Points, in no order, along strands that fork, close into loops and pass close to each other.
Points whose rows are less than 53.7 apart are linked; no others are. Some points are linked to none.
Tav: [ -7.5 -22.6  -6.4  47.5 -38.5  -7.8 -18.6  -4.7  36.1  16.6  -2.9   7.4
  -2.9   2.2   1.7  27.7  12.6 -15.0 -10.5  -6.8 -15.2   5.5   3.9 -42.6
   2.3  17.9 -22.5  -8.0 -26.7 -20.5  -0.3   1.5  14.5]
duf: [ 10.8  -1.3 -15.3 -10.0  19.8  -6.8   4.2 -21.8 -23.9  17.5  22.1  -4.0
   4.3  -2.1 -15.6  12.4   2.3  18.1 -13.4  -8.3   3.4   1.6  34.9   2.9
  24.9  28.5  10.1  -9.2   9.5   0.3  18.8  -3.7 -23.7]
Vad: [-15.4  -2.8 -12.0 -11.0  16.6  18.3   0.6  17.5  23.2 -10.8  -7.7 -24.8
  14.6   4.9  -2.4  17.0   4.0   7.5  -9.6  -8.2   1.2 -23.1 -28.0   2.6
  -6.5 -26.8  19.3  16.3  22.8 -10.1  -6.6 -14.6   4.6]
zare: [ 31.7   0.8  -2.8  10.3   2.8 -14.3   4.6 -31.5 -23.5  24.9  25.1  10.7
 -10.7  -7.6   0.1  11.6  10.1  -3.3 -10.2   2.9  -9.8  20.1  48.8 -19.8
  28.5  53.0   0.0 -11.9 -10.4  11.1  23.3  -0.1 -23.2]
Riduz: [-13.0  -6.1 -12.9 -11.2  41.2   9.7  47.1  -1.6 -15.6 -18.1  -7.5 -33.6
  29.9   5.7 -21.7  14.1  -8.6   6.1 -15.3  10.8  19.1 -14.7 -19.1  29.8
  -9.7  -4.7  36.8  10.5  35.8  14.6   9.4 -13.0  -0.2]
mube: [-23.0  -6.6 -27.2 -26.6  31.4  11.7  -5.8   4.7  11.3  -2.7   8.4 -26.6
  26.5   9.3 -28.4  20.1   5.3  29.3 -14.7 -31.6  16.6 -15.9  -4.8  16.4
   5.1 -18.0  18.7   2.7  21.8 -17.7   5.8 -15.2  -9.7]
bofop: [ 36.6  15.0  18.0 -25.7   8.5  -8.2   7.8 -14.8 -33.6   2.5  12.6  22.5
 -16.3 -11.6   7.6 -29.3 -14.5  -3.4   2.6  14.1  20.0  30.3  34.3  24.5
   9.8  12.0  -8.6 -13.5  13.1  16.5   9.7  10.7 -18.1]
ral: [ -2.4 -15.1   1.0  45.3  -1.3  -5.4  39.4 -17.7  -0.8  16.6  -0.8 -17.9
 -10.4   6.6  -1.1  31.7  11.2 -10.8 -14.1  27.5 -28.8 -17.3   4.7 -20.1
  10.2  62.0  24.6  29.8  16.1  18.0  15.3 -22.7  -1.6]
lof: [ -7.4  -6.3   4.2  27.4 -51.9 -16.3  -4.3   4.4   4.6 -17.7 -27.7  35.8
  -4.9  -8.8  17.3 -39.1 -18.8 -26.2  24.2  21.4 -16.7  11.1 -22.0   4.6
 -13.6   7.1 -25.6 -12.6 -35.7  -2.0 -17.3  27.8  18.3]
Pati: [ -4.3   2.1   0.8   5.5 -22.2   7.6 -37.9  10.4  23.9  -4.6  -2.2  16.0
  -8.0  -0.5   7.1  -3.6   6.2  -2.3  13.3 -22.9  -3.8   7.5  -8.7 -22.0
  -7.6 -30.9 -31.1 -13.5 -37.6 -20.3 -12.0  13.9  14.1]
forek: [  2.2 -13.1  -4.9  35.7 -35.3 -11.5 -24.4  -7.9  22.8  15.0   1.9  16.8
  -9.5   0.9   6.3  18.8  11.5 -14.2  -5.2 -12.8  -8.8  14.0  13.4 -39.8
   4.1  14.9 -32.4 -20.4 -38.2 -18.2   2.3   7.2  10.9]
Ged: [ 15.8   9.2  47.8  -9.4  16.2 -20.7  32.7  -3.9 -20.8  -7.1  -3.3  12.7
  -9.9  -5.7  10.3 -40.3 -20.7 -19.0   2.1  36.3  17.5  24.8  11.6  43.7
  -4.6   8.6   6.5  -4.3  33.7  26.1  -4.1   6.8  -2.3]
geg: [-18.5  -2.6  -5.7   5.2  -4.2  13.9   5.8  25.0  24.9 -18.7 -16.0 -20.1
   2.9   5.8   8.6  18.2   4.0 -12.1  -2.4  18.1 -17.4 -28.3 -36.7 -10.1
 -12.1 -25.1   7.4  20.4  20.8  -8.1 -13.1  -3.5  14.3]
ziko: [ 41.4  18.9   3.9 -31.1   3.5  -8.1  -4.1 -15.7 -38.6   6.7  17.7  19.7
 -18.9  -8.4   6.2 -23.4  -7.3   3.2   1.9   2.8  17.3  23.7  42.7  15.7
  13.0  12.9 -14.8 -13.8   5.5   7.7  15.3  15.1 -18.5]
mit: [ -6.4  -1.8  -3.4  -1.6  14.8   4.4  10.0   0.6   8.0   2.5  -5.4 -11.9
   5.3   0.5  -4.0  18.5   2.0  -0.5  -9.3   4.2  -3.9 -17.5 -10.3  -0.6
   0.7   2.2  13.6   9.0  14.1   4.4   2.6 -10.0  -4.6]
melak: [ 22.4  11.3  30.0 -17.2  12.0 -15.7  21.4 -10.3 -25.4   4.0   3.5  17.6
 -13.9  -8.0   7.7 -29.5 -19.6 -14.6   1.7  27.3  11.9  25.0  21.8  28.3
   5.0  14.5   2.1 -10.2  16.9  26.7   0.5   6.7 -12.1]
murig: [ 11.8   2.4  40.8   5.1  18.0 -23.5  47.6  -3.6 -23.2  -4.3  -4.2   7.4
  -7.8   0.0   8.1 -27.4 -16.2 -28.7  -2.2  46.7   9.8  14.6   3.0  26.4
  -0.5  22.7  23.8   0.3  33.1  31.4  -2.8  -0.1   2.0]
pevif: [-14.3  -1.4   1.3  16.2 -15.2   4.9   2.1  19.9  19.1 -10.3 -19.0  -3.4
  -1.9   1.9  10.8   8.6   2.0 -16.2   7.4  21.5 -17.4 -22.2 -32.5 -12.3
 -11.6 -16.1   2.4  16.0   2.5  -1.3 -15.1   5.3  15.2]
Geti: [  9.0  -3.9  -0.4   8.0  23.7 -10.4  32.7 -25.4 -33.0  19.5  15.0  -7.8
   5.3  -4.4 -12.8   9.6   0.4   0.3 -13.2  16.1  -4.6   2.3  23.5  -0.1
  18.9  45.9  24.2   3.7  15.4  20.4  14.0 -10.7 -19.2]
vevel: [  0.7  17.8  18.8 -29.9   7.3  11.9 -10.0  16.5  -0.5 -16.5 -14.0   2.9
  -2.8  -4.0  10.1 -23.1  -8.2   3.3  12.6   1.1  11.9   3.2 -14.8  21.1
 -15.7 -37.3  -0.4   4.2   4.1   8.3 -15.3   6.9   2.0]
dun: [ -6.5   0.2   8.8  16.0 -35.8 -10.8  -3.9  12.4   7.0 -10.3 -19.2  26.3
  -7.6  -6.9  17.6 -26.4 -14.8 -20.5  20.4  20.7 -15.6   5.2 -18.7   0.0
 -12.7  -9.5 -22.1  -7.0 -27.1   2.5 -15.7  19.8  13.5]
Bizu: [-10.6  12.2  17.0 -12.3 -29.4   8.3 -26.1  22.5   9.1 -25.2 -18.2  22.0
  -4.8  -4.6  15.5 -41.1 -10.7  -3.2  35.8  -1.5  -3.1   8.4 -21.0  14.7
 -21.6 -41.0 -28.7   0.4 -22.5   0.6 -29.2  18.3  17.6]
lub: [  7.3 -10.7  -4.9  30.2  10.1  -9.2  24.7 -30.0 -17.1  24.2  19.7  -8.5
  -0.4  -4.4 -10.8  22.5   6.9   3.4 -12.0   9.8 -17.2  -4.7  28.4 -14.1
  25.8  64.4  21.1   9.3  11.6  16.3  19.5 -18.5 -21.5]
dabot: [-16.1   2.5  -7.0  -3.2  11.1  18.9   7.5  21.3  24.2 -15.1 -14.8 -21.7
  10.4   6.4   1.0  16.2   6.5  -1.5  -5.5   6.2  -9.3 -29.5 -32.2  -4.6
 -11.6 -23.3  16.6  21.0  22.5  -5.2 -10.3  -9.0   9.7]
Kan: [ 31.2   3.5  10.8  14.0 -15.9 -22.7   7.8 -21.4 -16.8  19.9  14.6  30.0
 -22.0 -10.9  10.7  -0.3   0.6 -19.2   1.7  22.7  -8.9  24.5  34.4 -12.3
  14.0  42.0  -9.2 -16.8 -16.1  18.8  13.1  10.9  -8.5]
bub: [  5.9   6.9 -21.2 -43.4  29.8   4.4 -14.7  -2.0 -21.0   0.1  11.6 -13.0
  13.4  -1.6 -19.3  -4.0   2.6  34.5  -7.8 -32.5  28.0   1.6  17.3  17.4
   5.5 -24.9   4.5 -11.3   7.0 -16.7  12.2   3.1 -18.7]
fedit: [-13.7  13.4  17.4 -10.6   7.2  12.9   9.4  27.4   9.3 -29.1 -21.7 -11.8
   9.3   2.3  14.1 -12.4  -6.1  -8.6  13.0  17.6   5.6 -11.5 -36.6  18.8
 -26.8 -40.5  10.8  15.8  22.5   8.9 -24.3   1.5  15.3]
bosu: [ 23.7  11.3   5.1 -12.8 -33.7  -1.7 -40.6  -6.6 -10.5  -3.6   8.5  32.7
 -32.5   3.3  12.0 -21.3   5.5   3.5  18.0 -25.4   8.1  34.2  21.9 -14.8
 -15.5 -16.2 -53.8 -36.2 -41.0 -15.6   4.3  25.6  12.1]
Pel: [-19.3 -13.4 -24.2   3.1  37.9   3.4  40.6 -13.9 -28.8   7.4  17.6 -25.9
  26.9   0.3 -37.4  23.9   1.7  25.3 -16.4   6.0  12.2 -13.9   5.1  18.0
   4.5  36.2  34.4   8.9  29.4  12.7  14.7 -19.9 -11.5]
rira: [  7.1  -5.9  -1.5  17.8  -7.6  -6.6   0.0 -10.5   7.5  19.4   7.8   4.5
  -6.5  -2.5  -0.2  20.8  10.7  -8.4  -9.1   2.9  -9.3  -4.1  13.6 -19.3
  10.6  22.7   1.9  -1.2 -10.4   3.5   9.5  -5.0  -5.7]
Ronu: [-15.7 -17.1 -13.9  15.9  22.5   6.6  28.4 -12.7  -0.9  10.3   4.9 -28.0
  10.9   9.0 -22.2  31.7   7.5  12.7 -15.2   4.2  -2.9 -26.6   0.3  -0.6
  13.9  40.8  33.2  20.4  29.0   4.4  17.2 -23.8  -7.4]
vas: [-18.3 -13.5 -20.4   4.3  31.3   5.7  32.7  -8.0 -11.3   3.2   6.9 -29.3
  21.3   8.6 -32.5  27.6   4.3  18.4 -16.9   0.3   6.3 -20.7  -4.4  10.3
   8.0  31.9  32.1  14.4  30.9   7.8  16.4 -23.1 -11.2]
tuso: [ -1.4   6.7  14.5  -8.3  20.1   2.0  25.7  10.2  -5.5 -11.1 -14.6 -10.9
   6.8  -0.1   6.2  -2.4 -10.8  -8.6  -3.8  22.2   5.9  -8.8 -21.2  18.1
 -10.8  -9.1  21.4  13.6  24.1  17.7  -2.9  -1.0   4.1]
simu: [ 19.3   1.9   7.1  14.6 -29.2 -16.9 -10.1  -9.6  -3.6  13.7   0.3  28.3
 -21.8  -4.0  10.5   1.2   2.7 -18.6   5.8   6.0 -11.7  22.6  22.6 -16.3
   2.1  20.3 -28.0 -24.1 -36.6   4.0   6.9  18.2  -2.5]
segot: [ -5.9 -13.1  -5.3  27.9   6.7   1.5  30.3 -12.3   3.5  13.2   0.9 -19.1
  -1.9   7.5  -8.9  30.8   7.1  -4.5 -13.3  15.4 -16.3 -26.9   1.4 -14.5
  12.5  46.7  25.1  24.7  19.3  10.3  12.7 -23.9  -4.1]
Tufir: [  0.8 -19.7  -0.3  47.4  -6.7  -2.9  19.0 -34.2   2.5  26.9  18.7 -11.2
  -6.1   5.1  -5.1  33.9  18.3   4.5 -11.2   8.1 -22.9  -7.8  27.9 -24.8
  21.0  71.1  20.2  16.0   4.9   5.0  17.7 -26.4 -15.2]
dem: [-19.5   6.7  -0.7  -8.0 -13.2  19.5 -26.1  32.1  26.5 -21.0 -18.5  -2.8
   8.1   4.6  14.3  -7.7   5.7   0.1  20.9  -4.0  -7.7 -14.2 -38.0  -6.6
 -19.5 -55.3  -6.5  12.0  -5.1 -13.6 -33.3   7.5  19.2]
tufo: [ 11.1   2.8  31.8   6.9  16.0 -17.0  47.0  -4.6 -24.4   0.8  -3.8  -1.1
  -6.9  -3.8   9.4 -10.3 -10.5 -25.8  -5.8  43.2   2.0   5.4  -2.2  15.5
   2.9  24.6  24.7   5.0  25.6  32.7   3.3  -2.2  -1.2]
defo: [ 32.0   3.8   0.4  -7.3   9.6 -13.8   9.2 -24.5 -31.3  18.1  19.7  12.6
  -8.3 -13.2   2.1  -1.0   0.6  -5.3  -7.3   5.6   2.9  16.0  37.5  -0.6
  23.2  33.7   3.8 -10.6  -1.9  14.2  16.1   4.4 -19.8]
saf: [-17.2  -1.2 -18.0 -10.8  11.6  26.4 -23.6  22.4  35.8  -9.3  -8.1 -23.3
  13.1  10.8  -2.6  15.0   8.4  13.8  -4.2 -24.3  -0.5 -24.4 -28.0  -4.9
  -8.2 -41.6  10.6  11.3  11.3 -23.1 -11.2 -14.1   8.1]
gitev: [-14.8 -10.4 -21.6  -9.7   3.7   7.6 -37.8   6.2  40.2   9.8  16.5 -23.0
  13.0  19.3 -10.1  18.5   5.7  32.6 -18.1 -56.1  13.4  -7.3   3.3 -12.3
  16.3 -26.4  -4.7   0.7   4.6 -39.1  11.7 -25.5  -2.2]
sipe: [-12.4   4.4 -11.3 -24.2  11.3  21.3 -33.7  20.2  29.6  -7.4  -2.0 -15.1
   9.0   7.9  -0.5   6.2   9.3  18.3   0.4 -38.8   5.9 -13.0 -17.8  -0.2
  -5.1 -49.9   3.4   6.2   1.9 -24.2 -11.1  -9.7   4.5]
Vived: [ 15.0   8.4 -14.8 -31.9  31.4  -2.8   9.2 -12.7 -44.7   3.8  20.7  -4.1
  12.6 -10.0 -19.0 -10.6  -7.0  21.9  -8.2  -4.2  28.6  12.0  30.1  24.4
  14.7   4.7   8.9 -10.7  15.2   4.8  15.7   8.6 -23.2]
kareb: [ -3.7   1.6   4.3  15.3 -12.0  -4.8   8.2   5.4  14.7   2.5  -9.7   5.0
  -7.2  -1.3   9.9   9.2  -1.0 -18.8   2.5  23.4 -16.4 -12.1 -15.1 -11.2
  -4.9   3.7   2.1   9.9  -3.7   5.6  -5.4   4.9   6.8]
Vivit: [  1.2  16.6  13.5 -27.0   0.5  12.8 -24.7  16.9   6.4 -11.3  -9.1   5.9
  -7.0  -2.6   9.5 -20.2  -0.8   6.0  17.7 -12.3   9.9   3.5 -15.0  14.7
 -16.8 -45.6 -13.0   1.6 -10.1  -0.9 -15.4   6.6   2.3]
sobas: [-17.1 -17.4 -19.1   3.8  -3.8  13.5 -34.3  12.9  50.1   6.6  11.1 -21.2
  12.5  19.2  -4.5  22.0   9.0  19.9 -16.6 -42.5   4.9 -10.4  -9.5 -20.4
  10.1 -26.7  -5.6   5.3   0.6 -36.0   1.2 -27.5   7.0]
lare: [  9.6   5.7   0.3   3.9 -40.3  -3.9 -36.6  -1.8   1.9  -2.7  -0.5  31.9
 -21.3   1.2  11.6 -12.5   4.1  -5.7  18.7 -24.0  -0.6  28.0   9.1 -22.7
 -11.1 -13.1 -48.7 -32.4 -51.1 -20.1  -2.1  25.5  14.3]
Zuvim: [ -9.0   8.6  12.7   2.1 -18.9   0.3  -4.7  23.2  13.0 -18.5 -18.4  14.4
  -6.4  -6.4  16.2 -18.6  -8.3 -15.6  18.0  15.9 -10.7  -0.2 -22.8   3.6
 -16.2 -24.2 -10.0   4.1  -9.9   3.7 -21.7  17.4  11.7]
zanam: [-13.1 -16.5 -22.8   2.8  31.9  -2.6  23.4 -21.4 -26.3  18.2  25.3 -19.0
  20.2  -0.3 -30.3  22.9   2.6  29.9 -16.2  -4.8   6.0  -6.4  26.9   7.1
  20.1  45.3  23.1   2.0  23.8   4.2  19.3 -18.0 -22.2]
siku: [ -3.4  -4.2  -9.9   1.6  39.8  -4.7  48.9 -17.6 -44.0   4.2  17.9 -21.1
  22.6  -2.1 -28.3   7.6  -3.7  11.7 -19.9  18.0  15.7  -2.5  10.3  23.5
   9.4  35.5  33.7   7.0  32.7  22.9  14.0 -10.9 -16.3]
sisut: [ -0.4   1.9  25.3  15.6  11.1 -13.8  48.5   5.0 -12.2  -2.8 -12.2  -4.8
  -7.0   2.7  10.0   0.2  -7.4 -27.7  -7.1  40.7  -4.9  -9.1 -14.9   6.6
  -2.1  21.3  26.5  17.6  28.9  26.1   4.1  -3.6   8.3]
bos: [  5.8  10.8  -4.6 -26.6   1.6  11.1 -45.8   7.5  12.6  -0.8   7.6   0.8
  -6.8   8.6   2.6  -5.6   7.7  16.4   3.5 -43.7  10.6   6.7   4.4  -8.5
  -2.4 -45.8 -18.9 -12.9 -20.0 -25.8  -0.4   2.7   2.3]
zito: [ -4.2 -10.9   3.9  24.6  22.3  -6.6  56.1 -15.4 -23.5   4.4  -1.2 -25.7
   4.7   3.8 -10.3  16.7  -1.1 -11.2 -18.6  29.6 -10.9 -16.7  -2.2   2.1
  10.2  49.7  36.8  25.7  35.1  28.4  19.0 -20.8   0.1]
zel: [ -4.9   5.6  -1.3  -2.4 -17.2  11.4 -35.5  18.0  25.1  -6.3  -7.4   9.2
  -5.3   0.0  11.4  -4.5   5.1   0.3  15.2 -18.1  -4.4  -3.8 -15.0 -14.3
 -10.4 -40.6 -20.2  -5.7 -27.4 -18.4 -17.7   8.7  11.8]
punif: [-20.1 -11.0 -26.7 -21.2  19.0   9.2 -24.8   6.0  26.0   5.0  14.2 -28.8
  19.8  18.3 -21.4  17.8   6.4  34.2 -16.2 -47.7  15.0 -13.7  -0.4   3.0
  11.8 -22.9  11.8  -0.4  11.6 -34.0   6.3 -22.0  -5.8]
rup: [ -0.7   4.5 -10.0 -23.0   7.3  13.5 -37.0  10.0  22.2   4.0   4.9  -8.7
   0.9   8.9  -2.1   3.0   9.5  21.9  -2.2 -43.2   9.0  -1.5  -1.0  -5.0
   3.5 -43.7  -7.9  -4.0  -9.0 -25.9   0.2  -5.5   3.4]
kob: [-15.8   2.9   0.9  -1.1 -20.0  13.3 -27.3  27.9  26.2 -11.4 -13.0   5.5
   3.4   1.6  10.9  -6.7   2.7  -1.3  18.2  -7.3  -8.5 -10.1 -28.4 -11.5
 -16.8 -45.7 -16.4   5.7 -17.3 -12.9 -26.5  12.5  17.2]
zizum: [ -2.1  -0.6   2.7   6.4 -13.1   0.5 -12.3   7.7  16.6   3.9  -3.7  10.1
  -7.2  -2.0   9.8   6.8   2.6 -10.9   3.6   2.0  -8.8  -8.3  -8.9 -14.2
  -2.4  -7.7  -8.7  -2.2 -16.7  -3.8  -6.6   4.2   7.4]
nesu: [  3.7  -5.3   1.8  26.7 -36.7 -14.7 -12.7  -1.6  12.6   8.1  -4.9  25.9
 -12.3  -4.2  10.4   2.5   1.4 -18.1   3.5   3.0 -13.3  11.2   5.0 -24.4
  -3.2  11.5 -26.3 -15.9 -40.4  -4.4  -1.7  15.8  10.0]
Zapa: [ -4.2   8.0 -11.7 -33.2  29.7  16.6   0.1   7.7  -0.9  -8.9  -5.3 -18.4
  13.9  -3.2 -11.0   1.1  -6.7  16.9  -4.0 -16.0  22.1  -8.4  -9.6  24.2
  -7.9 -28.8  16.4   3.5  12.1  -2.2   1.6  -3.0 -10.3]
gedag: [ -0.4  17.3  14.3 -24.9 -19.5  10.3 -32.9  16.6   4.4 -15.9 -11.1  17.5
 -13.1  -5.3  11.3 -34.7  -5.0   3.5  30.4 -10.4   2.9  11.6  -8.8  10.5
 -19.6 -42.4 -27.7  -4.1 -21.1  -1.6 -18.1  16.3  11.0]
Mife: [ 23.8   6.3  10.7   0.6   1.7 -15.9  10.4 -15.1 -16.4  16.0  12.2  16.6
 -14.5 -10.0   7.2   1.1  -0.1 -14.3  -2.9  18.5  -5.5  10.4  24.7  -3.3
  12.4  30.2   0.8  -8.3  -5.9  20.6  11.3   6.1 -13.8]
tilid: [ -5.7 -13.5   0.8  24.0 -60.2 -15.8 -12.2  -1.3   0.7 -26.7 -35.1  42.0
  -1.3 -10.2  20.2 -60.7 -23.3 -21.7  30.3   7.2 -18.3  21.2 -18.8  10.2
 -20.3   3.8 -38.4 -19.2 -49.5  -9.5 -23.2  27.5  27.8]
Nivo: [-15.7 -14.1  -9.2  24.1 -21.2   7.5 -24.4  14.4  45.0   4.2  -2.0  -3.6
   2.5  10.2   3.8  19.5  10.8  -2.3  -4.7 -13.8 -13.0 -14.0 -16.9 -31.2
  -0.9 -16.3 -14.4   5.3 -11.2 -24.6  -9.8  -6.9  16.2]
nazu: [-16.8   0.1 -25.4 -28.3  34.4  13.4   7.5   2.8   0.8  -6.6   2.2 -25.5
  26.7   3.9 -23.8  11.2   1.9  25.8 -14.6 -20.7  19.7 -11.9 -11.8  24.4
  -3.8 -20.4  23.6   2.7  21.1  -8.4   5.3  -9.7  -8.9]
biv: [ 16.5   6.9  -2.3 -16.4   6.0  -2.3 -15.3  -5.1  -3.8  13.0   5.4   3.4
  -5.4  -3.3   0.4   5.1   1.4   5.2  -0.6 -15.3   5.0   4.2  15.2  -1.8
   9.3  -6.6  -4.6  -9.8 -10.9  -5.9  10.7   1.4 -10.4]
mopu: [  8.3  -1.4   1.9  -7.4  39.8 -10.0  45.2 -17.5 -45.4   2.2  14.5  -9.9
  20.0  -7.2 -17.6 -10.3 -11.4   2.7 -16.2  22.5  20.1   7.7  11.6  27.2
   7.7  24.5  29.9  -0.3  31.3  25.1  12.4  -5.5 -15.2]
Detan: [ 13.1   4.1 -16.0 -22.6  27.5  -8.3   2.1 -17.7 -36.8   9.9  19.6  -2.4
   8.4  -6.2 -16.8   2.7  -1.2  21.0 -12.6 -11.6  16.0   5.5  32.2  14.3
  18.9  15.2   7.5 -10.0   9.9  -1.2  16.2   2.7 -27.5]
Lita: [  5.2   7.4   1.8  -5.3  -1.5   3.5 -16.2   4.3  11.6   6.6  -0.1   4.2
  -6.4  -2.1   7.1   9.4   0.4  -2.5  -1.2  -7.5  -2.8  -4.6  -3.0  -6.1
   1.0 -11.9  -5.9  -3.6 -12.4  -5.4  -1.5   0.7  -1.1]
tiv: [ -8.6   7.7  16.1  -6.0 -40.4  -1.4 -20.8   9.9   0.9 -24.5 -19.2  37.0
 -13.1  -7.3  16.2 -54.8 -17.0  -7.4  38.7  -4.2  -6.9  23.0 -13.8  15.1
 -23.1 -27.9 -42.2  -8.2 -34.1   1.4 -25.2  25.3  17.6]
mem: [-15.4 -26.8 -10.2  49.6 -39.0  -3.3 -16.4  -0.7  40.9   9.5  -5.4  -1.5
  -1.5   6.9   3.8  26.5  17.6 -10.9 -12.9  -0.1 -17.4  -8.3  -6.5 -43.2
   1.9  14.7 -17.7   0.3 -17.8 -22.3  -3.8  -8.0  14.3]
Tes: [-12.3  -1.0   8.5   4.8 -54.7  -3.8 -22.4   6.1   1.7 -32.0 -27.5  39.0
  -5.0  -7.2  18.7 -63.2 -19.0 -11.2  39.5  -0.8 -10.8  21.5 -18.5  12.8
 -20.3 -13.7 -38.5 -13.5 -37.1  -3.2 -25.5  25.9  24.6]
Tusir: [  7.7   5.9 -11.9 -26.1  38.9  -5.1  29.1 -11.1 -44.3  -1.1  14.6 -10.2
  22.7  -9.0 -24.1  -7.7 -10.1  16.5 -13.4   6.4  29.9  10.1  17.9  34.5
   4.3   9.9  18.8  -5.2  25.1  15.9  12.4   3.4 -20.6]
Vazi: [-13.2 -13.1 -11.7  11.0 -10.7  11.1 -32.1  14.1  48.4   7.3   5.8 -14.3
   8.2  13.4  -0.6  22.6  11.9   7.1 -11.5 -30.4  -6.0 -10.1 -11.0 -25.9
   4.1 -26.2 -11.4   7.0  -5.2 -29.6  -4.8 -16.1  12.1]
pepu: [ -4.8  13.1   0.5 -27.4  18.3  14.2  -2.5  15.9   4.5 -11.9 -10.6 -11.3
   9.5  -1.7   1.4  -2.8  -2.4   7.0   2.5  -6.4  12.8  -8.9 -21.3  17.9
 -15.5 -37.0  11.4   6.9  10.0  -0.4 -10.5  -1.7  -0.6]
mek: [ -0.8 -18.1   3.7  54.8 -12.7  -6.1  26.0 -25.7   5.8  24.4   8.0 -10.0
 -11.9   3.8  -2.2  35.4  17.9  -8.4 -12.0  20.2 -28.0 -14.5  15.3 -26.8
  15.6  71.3  18.6  23.7   4.4   9.6  13.3 -25.1  -6.8]
Baki: [  3.9  -9.6   3.0  19.5  28.5  -5.4  48.1 -23.7 -33.3  13.5  11.5 -18.0
   6.0   0.2 -14.2  16.5  -0.6   1.0 -16.0  25.9  -7.5  -7.7  10.1   2.5
  15.5  55.8  38.6  14.9  26.9  25.3  20.8 -21.5 -13.3]
pemuf: [-10.1  10.6  17.0  -6.8   5.7   4.3  16.1  20.7   5.0 -20.9 -21.3  -7.4
   1.2  -0.1  10.2 -10.1 -11.6 -10.6   3.8  21.5   4.4  -7.8 -28.7  15.7
 -18.6 -26.2  11.2  13.2  19.3  13.7 -12.6   5.2  10.2]
Bozat: [  1.6  -1.0  -4.3   8.4 -34.6  -0.9 -41.6   6.8  10.7  -6.6  -7.4  24.1
 -14.7  -1.1   8.5 -12.5   3.9  -6.5  19.0 -23.4  -2.5  18.0  -3.5 -19.6
 -12.8 -24.5 -39.4 -21.6 -48.6 -22.4  -7.7  19.9  17.2]
lamat: [-19.4  14.1   3.7 -13.6  -4.5  16.9 -10.8  32.9  16.3 -30.4 -24.1 -13.0
  10.7   2.6  15.6 -13.4  -0.7  -3.8  17.6   7.6  -4.2 -15.4 -41.4   8.6
 -27.1 -50.0   2.7  17.6  10.3  -2.0 -31.4   5.7  18.4]
zifov: [ -3.4  -1.8   8.8   4.7  20.5  -2.2  39.5   2.7  -9.2  -7.7  -9.6 -17.8
   3.5   1.8  -0.1  11.8  -2.3 -13.3 -10.5  26.8  -0.4 -16.8 -16.6  10.8
  -3.9  12.0  31.1  18.5  27.7  17.3   5.6 -10.1   2.1]
kefu: [-16.7 -14.9  -6.4  39.1 -29.2   2.8 -15.8  16.8  41.3   0.9  -9.4  -1.9
   2.2   7.6   5.3  20.7  11.2 -11.7  -3.9   0.7 -22.5 -14.8 -18.4 -34.8
  -1.0  -6.3 -15.4   3.7 -15.3 -20.5 -12.9  -1.3  15.3]
pep: [ 12.8  15.5   2.8 -23.8  -6.4   7.3 -37.1   3.0   5.6   2.4   6.2   9.2
 -15.6   0.4   6.0  -8.8   6.1  10.1  11.5 -32.2   8.3  12.5   7.7  -6.9
  -3.5 -35.3 -25.4 -14.7 -25.7 -16.3   1.7   9.8   2.9]
Vodat: [ 28.3   1.1   7.4  23.1 -30.7 -24.6  -8.4 -19.9 -13.2  18.6  10.0  31.5
 -25.0  -8.6  15.3   2.1   5.2 -23.3   1.9  12.6 -11.1  32.5  36.0 -21.7
   7.1  39.3 -28.1 -27.4 -38.3   8.8  12.0  19.1  -2.1]
nazar: [ 29.1  11.7  -2.7 -25.5   5.8  -2.2 -12.5 -14.0 -21.7  10.1  13.5  12.7
 -13.1  -6.5  -0.3  -6.0   1.0   8.0  -2.5 -12.8  11.0  15.6  33.6   2.0
  15.8   3.9 -11.2 -16.9  -5.0  -2.2  16.1   9.4 -17.8]
nusof: [  1.1  -9.6 -19.5   1.3  24.5  -6.3  10.8 -24.7 -25.0  21.4  28.3 -14.3
  12.9  -1.2 -25.8  20.4   3.6  26.5 -12.1  -8.0   3.1  -3.2  34.1  -1.3
  24.9  44.5  15.9  -2.7  14.8   1.9  20.4 -12.2 -22.5]
deve: [-16.1  13.0  26.9 -17.0 -25.3   5.8 -17.2  25.7   6.9 -30.5 -23.8  15.9
  -2.2  -0.9  17.0 -47.6 -12.7  -6.0  35.8   5.3  -0.3  10.5 -28.4  22.2
 -25.3 -40.8 -19.7   7.4  -5.4   7.9 -34.4  17.3  19.3]
dete: [ 21.5  15.6   2.2 -27.0 -24.2   6.5 -43.3  -1.8  -5.9  -2.9   7.5  21.9
 -24.8   1.9   9.9 -20.9   7.5   9.4  18.7 -33.7   9.6  23.3  16.8 -10.6
 -11.6 -33.0 -40.4 -22.7 -33.1 -17.7   1.5  16.4   5.4]
fuf: [ 12.8   0.7   6.7  -3.3  25.9  -9.7  31.3 -16.6 -30.1  10.1   8.8  -2.1
   8.4  -6.5  -7.3   3.0  -7.0  -3.7  -9.6  18.5   3.4   3.2  10.4  12.1
  14.3  26.4  22.3   0.9  20.7  24.8   9.9  -5.2 -15.6]

How many points has the smallest loop of links through each point below? Write - if it is on no loop.
nusof | 9
mek | 12
gitev | -

A fork is a point with three links, a tip a point with one. Leave the first point through the second and follow the links. Name the first fork or tip that comes.
mek, Tufir | Geti
lof, tilid | Bizu
lub, Tufir | Pel
Pel, zanam | mopu
kefu, mem | zare
Tes, tilid | Zuvim

A piece is all that can be reached along the links. How many separate loops has the piece of each point below (a circle has one, a figure eight two, a Y none), and how many tips (points with one link)?
murig | loops 1, tips 0
Geti | loops 2, tips 1
mem | loops 0, tips 3

Name the points in between on the shortest way along the links from the first point to the second, in order.
Ged, pemuf | murig tufo sisut zifov tuso
Tav, Mife | forek nesu simu Vodat Kan
Detan, lub | Vived Tusir mopu fuf Geti
Tufir, Ronu | mek ral segot
bosu, geg | dete pep bos rup sipe saf Vad dabot
Zapa, kefu | nazu mube punif gitev sobas Vazi Nivo
